Each row is a point on a landscape with many valleys, with its height.
From any point a ball takes the steepest step (drop divided by distance) to one of its 2 nearest points. It stops when none of these is lower. Distance is the straight distance between rows; heights are no part of it.
(296): [127 114 163 105 136 118 127 140 121 181 172 125  60 138 133 134 120 165
 141 107 155 185 151 101 150 133 147]  h=35.5
(828): [131 145 109 128 169 111 118 149 160 114 126 105 129 124 147 148 166 113
 192 109 111 133 102 121  81 120  69]  h=32.9
(342): [157  89 151 135  78 104  97 162 120 123 124 121 113 178 149 134 140  73
 172 117  89 105 109  80  95 120 125]  h=30.0
(236): [168  70 110  91 130 111 144 118 131 139  68  76 140 129 150 118 145  86
 127 151 127 177 121 130 120 165 135]  h=21.7
(547): [140 165  89 160 140 156 134 114 162 156 118 163 139 129 120 166 140  98
 123 141  95 202 145 190 141 117  94]  h=50.7
(558): [ 39 130 175  97 126 116 132 149 135 122 162 159 112  91 109 129 132 116
 125 110 165 118 144  91 147 106 145]  h=21.4
(871): [195 127 114 130  81 157 133 120 115  96 124 149 137 108 177 138 117 141
 179 132 126 155 127 133 111 164  98]  h=34.6
(599): [127 130 139 111 147 133  88 122 130 160 188 134 100 178 111  91 147 148
 131 101 113 161 161 110 148 150 112]  h=39.9
(403): [142 158 127 139 179  73 115 139 104 153  93 133  92  94 110 114  83 192
  92 124 120  84 170 118 137 205 169]  h=16.1
(601): [108 163  94 125 120 150 172 125 161 161  88  74 126 191 131 180 128 176
 113 106 129 178 137 151 100 121 134]  h=37.8
(448): [128 155  74 114 134 165 147 140 150 186 107 106 138 157 140 156 179 133
 185 123 144 147 162 196  77 141 107]  h=26.0
(81): [109 150 137 112 113 119 179 145 112 110 115 139 112 144 103  78 131  43
 139 154 124  51  80  95 102 121 152]  h=49.0
(379): [141 186  97 120  68 123 145 109 104 119 129 104 132 145  96 167 120 203
 119 126 120 149 104 195 148 140 157]  h=36.4
(689): [103 114 142 173 166 141 102 130 104  81 149 174 106 146 109  99 149  68
  78 114 105 112 152 157 133 102 134]  h=28.1
(215): [157  72  90 107 166 182 139 122 108 133 125 106 133 129 123 130 174 128
 142  95 101 126 135 131 131 167 133]  h=9.1
(37): [ 93 101 155 109 116  95 189 147 105 176 110 146 127 134 129  80 104  90
 129 140 132  55  79  96 103 121 137]  h=51.4
(965): [156 169 146 142 151 154 130 146  93  99 140 206  94 130 156 101 128 125
 109 110 151 144 155 105 132 122  75]  h=39.5
(926): [154  87 131 135 106 151  88 107  67 112 142 154 109 158 180 138 135 181
 108 111 103 134 155 116 134 130 114]  h=19.8
(617): [ 85 152 137 107  95 151  96 162 134  91 162 121 139 129 102 113 118 127
 181  87  98 105  94 105 176 132 162]  h=49.8
(4): [142 173 136 115 137 129 110 135  90  60 154 204 108 120 143  92 148 143
  76 124 162  82 169 127 145 139 121]  h=36.6
(63): [ 70 137 169 128 182 122 102 189 112 112 169 182  84 119 138 122 100  90
 107 103 177 137 139 117 175 108 159]  h=6.6
(889): [ 94 118 142 103 148 115 186 120 131  96 151 122 140  95 103 139  85 107
 117 157 158 130  69 158 113 128 104]  h=70.4
(803): [122  87 173 157 119 113 113 148 150  96 126 128 143  80 124 158  86 124
  75 157 151  49 147 118 152 116 173]  h=36.7
(120): [ 78 125 107 116 136 144 163 132 108 130  93 119 142  91 103 126 137 148
 146 128  73  89 114 117 143  80 192]  h=54.1
(826): [119  72 147 142  85 103 139 109 123 104 133 124 150 133 102 148 118  95
  94 165 171  44 100 118 130 151 151]  h=41.1
(937): [149 143  61 135  84 133 159 125 193 174 115 134 186 126  87 167 170  67
 163 193 158 145 127 203 173 137  65]  h=58.9
(649): [ 79  94 123 109 123 146 206  77 149 148 145 105 153  84 121  93  83 121
 130 172 181 121  68 192 120 141 101]  h=68.3
(818): [109 151 155 134 158  86 117 122 113 110 130 132 163  71 143 123 122 143
 147 103 137 126 102 115 167 146 137]  h=73.4
(478): [184  59  97 120  69 171 145 113  90 111 121 124 148 122 181 145 175 134
 160 154 122 127 116 149 115 141 106]  h=32.2
(531): [178 151 147 140 106  88  69 111 110  55 141 116 132 103 148 158 122 135
 110 164 134 121 105 129 146 136 133]  h=41.8
(791): [141 197 140  91 112 136 102 161 123 111 143 109 144 146 141 112 140 139
 188 100 122 137 104 107 127 168 143]  h=46.5
(854): [148 150 121 133 165 100  99 112 114 167 133 115  62 115  72 103  50 205
  78 114 130  79 191 133 164 153 136]  h=5.7
(764): [134 150 138 158 176 124  89 156 121  91 118 110 156 129 136 109 152  78
 143  81 119 104  89 109  94 134 106]  h=37.3
(129): [112  94 161 143 171 146 123 119 137 154 108 156 129  90 143  94 128 144
  83 114 135 135 190  80 150 145 159]  h=10.4
(446): [ 90 157 147  89 134 111 153 140  96 110 139 150 134 146 156  90 139 127
 129 118 165 144 147 136  77 109 124]  h=27.3
(254): [106 106 147 134 164  98 152 138 106  88 116 116 150  97 144 158 120 117
 106 121 164 104  62 122 151 135 118]  h=72.1
(616): [166 159 110 157  80 135 126  93  85 131 112 109 146 109 131 118 152 209
 137 100  97 115 111 155 136 125 149]  h=30.3
(658): [117 113 102 114 133 160 179  89 150 121  88  98 212 136  93 127  94 130
  91 189 170 132 145 177 123 152 151]  h=62.1
(103): [114 134 149 165 156 104  81 136  86 130 117 154 100 110 123 159  76 171
  89 124 155  92 173  91 145 178 162]  h=21.9
(598): [124  89 108 118 123 138 187  85 142 153 132 109 164 133 168  83 113 129
  88 160 187 112  72 169 124 127  66]  h=66.2
(56): [ 88 130 149 122 135  96  92 131 115 115 125 149 104 121 189  77 111 143
 141  86 159 146 138 143 118  88 138]  h=27.7
(488): [116 144 109 144 121 137 171 109 141 140  72  56 151 149  78 170 134 154
  91 126 137 129  96 121  84  98 138]  h=41.7
(11): [138 137 106 165 109 129 137 117 173 149 127 125 171 126 123 161 114 153
 126 108 119 227 134 155 148 135 114]  h=52.4
(148): [112 125 135 115 128  75 143 120 134  86 107 161 106 124 121  98 141  51
  99 148 123  49 130 133 113 104 182]  h=47.1
(451): [ 80 155 136 113 143 127 117 152 111 124 147 170 141 168  80  66 167 103
 145 106 140 133 164 104  81 124 121]  h=19.2
(384): [135 178 117 142 125 145 134 114 135 116 154 128  93 119 112 110 122 105
 135 146  96 175 150 160  93 108 103]  h=48.9
(796): [131  99 153 147 158 132 122 143 134 164 114 118 147 147 134 133 165 116
  94 137 146 154 149  63 135 143 132]  h=2.6
(64): [140  84 102 103 108 128 171  95 103 138  86  91 186 127 178 106 136 149
 104 174 195 106 130 166 119 117 106]  h=64.4
(86): [ 88 165 115 121 119  92  93 115 152  58 150 142 112 169 104 100 115 110
 118  94  64 174 115 143 111 104 110]  h=45.3
(591): [ 73 104 136  94 106  97 187 137 137 178 120 126 119  94  98 129 123 170
 139 147  97 109  91 118 137  87 165]  h=56.1
(14): [ 84 121 134 145 140 117 118 151 124  98 188 161 103 156  71 115 156  54
 111 113 117 149 144 131  82 102 140]  h=24.9
(782): [125  88  87 119 137 168 168  86  81 141  54 113 176 129 138 111 112 150
 103 205 153 119 161 158  89 112 150]  h=63.2
(533): [108 137 171 143 165 100  95 169 131 107 118 167 121 119 167 109 108 145
  90  74 195 158 145 106 145  94 134]  h=19.9
(426): [151 129  94 134 109 147  95  75  61 160 117 133 122 129 155 120 160 239
 123  94 114 117 166 157 127 124 127]  h=25.4
(804): [139 108  76  91 146 177 159 138 146 184 146 110 141 158 120 128 190 150
 173  87 142 136 155 143 108 173 133]  h=18.0
(929): [152 113 151 147 174 115  97 160 128 202 154  97 130 119 136 135 153 140
 177 132 146 161 129  60 108 133 112]  h=13.7
(376): [ 76 120 164 125 137 122 166 152 150 171 169 161  90 111 116 142 117 149
  99  98 135 147 134  78 118 124 151]  h=29.6
(480): [195 177 102 164 121 110  81  96 133  69 135 126  93 100 124 123 142 134
 145 127 130 106 131  88 179 112 132]  h=44.4
(354): [188 171  73 113  85 166 177 133 193 128 125 128 164 138 102 140 165  78
 185 159 120 140 143 170 150 161 112]  h=60.0
(776): [182 159 120 164 122 108  87  63 124 104 119 145 105  81 126  88 109 143
 154 141 109 156 127 110 149  90  92]  h=46.0
(906): [148 181 115 163 122 151 103  63 147 130 130 120  83  78 118  97  88 120
 171 166 105 189 178 152 119  77 132]  h=47.4
(249): [167 145  90 103 109 169 175 110 160 109  95 108 194 157 121 130 113  97
 140 182 138 156 118 145 128 165 123]  h=60.9
(55): [ 91 107 103 119 136  95  89 109 154  98 153 169  92 149 109  82 131 128
 110  84 115 165 162 117 155 112 104]  h=42.9
(347): [ 96 162 152 134 168 171  99 172 158  81 153 122 164 125 122 119 137  66
 123  95 102 132  84 121  96  95  77]  h=40.1
(401): [186 171 121 146 103 158 142 107  98 143 135 197 117  93 165 111 131 156
 146 159 124 153 164 122 148 133  84]  h=37.2
(197): [107 141 140 168 121 146  84 128  97 100 175 221 101 115 118  90 143 130
  96 119 143  79 158 127 136  69 126]  h=32.4
(972): [ 98 135 131 137 126  87 166 119 131 109  83  72 115 104  82 170  75 164
  94 143 135 107 125 106  69 109 148]  h=44.7
(458): [139 136 112  98 159 116 123 145 160 189 160  94 125 148 134 155 178 166
 184 121 102 141 146  91  77 134  84]  h=24.6
(392): [124  96 181 125 183 135 103  67 137 179 110 149 115 125 121  75  90 157
  79 104 144  90 216 102 163 160 103]  h=17.8
(295): [153 111 117 123  89 115 141 119 188 156 138  80 177 150 111 186 123 108
 147 127 122 196  93 152 133 122  81]  h=54.8
(321): [156  98 128 178 112 129  71 148  99 133 140 121 114 188 148 179 155  79
 151 126  96  73 137  79 135 126 171]  h=27.2
(438): [116 125 187 140 106 127  85 149 111  95 131 133 145  99 141 176 101 182
  99 153 177 104 136  96 171 139 160]  h=30.1
(153): [178  86  87 106 137 163 156 122 160 138  86  73 137 161 165 150 160  97
 149 150 108 161 148 139  71 148  99]  h=25.5
(873): [ 85 170  99 148 149 165 150 137 173 180 101 109 128 153 133 206 129 144
 163  74 118 148 151 170  78 133  90]  h=32.6
(116): [174  86  87 119 110 102 111 173 129 125 123 130 101 186 145 117 141 119
 162 106  58 153  86  96 144 100 131]  h=33.0
(419): [128 103 168 117  93  84 134 111 147 108 131 148 119 137 142 139 147  67
  96 125 129  33  92 151 136 141 157]  h=44.8
(630): [135  68 134 122 143 140  98 118 107 117  95 100 106 123 148 135 119 120
 113  95 116 148 121 132 124 158 157]  h=16.3
(567): [113 173 136 121 141 145 105 141 146  54 184 139 137 168 106 122 133 101
 112  83 121 144 114 132  94 131  75]  h=43.1
(211): [148 149 104 149  88 150 150 126 200 179 117  94 143 133  98 219 136  61
 165 171 115 158  98 195 157 138  87]  h=57.3
(534): [196  97  84  94 103 163 138 136 160 143 117 106 164 146 177 173 152 115
 163 173  98 117 100 144 134 155  89]  h=29.0
(820): [161 137 164 124 106 110 125 124  94 123 129 106 137  78 154 177 105 155
 123 199 167 124 109 124 138 140 150]  h=37.4
(511): [200 116 125 145 132 128  87 191 139 143 140  96 121 123 150 126 142 137
 154 126  82 176 103 117 133  79 122]  h=36.3
(586): [155  84 138 176 113 138  88 155  71 101 161 147  76 141 136 170 144 128
 128 137 109 103 120  98 126 137 122]  h=24.0
(718): [ 72 119 118 137 117 152 125 165 123 117 143 132 104 104  77 149 111 112
 178  98  72  94  87  86 169  78 186]  h=52.3
(595): [132 167 122  82  90 123 120 136 108 140 150  93 147 168 133 152 133 153
 138 134 132 142  92 162 159 182 139]  h=42.3
(182): [140 139 147 131 186 122  85  77 150 175 102 115  85  99 104  54  70 175
  81 116 105 106 201 114 167 121 146]  h=16.2
(33): [ 77  99 195  92 124  85 160 165 110 165 127 158 138 134 146 101  92 110
  98 147 126 107  87 130 132 118 189]  h=54.4
(961): [ 53  85 192 119 125  94 162 134 156 137 100 110 122 109 111 107  78 118
 107 151  90 127  80 114 145 101 186]  h=56.8

Where does a ball stop that starts at each point below?
(120) => (926)
(401) => (215)
(972) => (215)
(254) => (438)
(567) => (796)
(937) => (438)
(961) => (438)
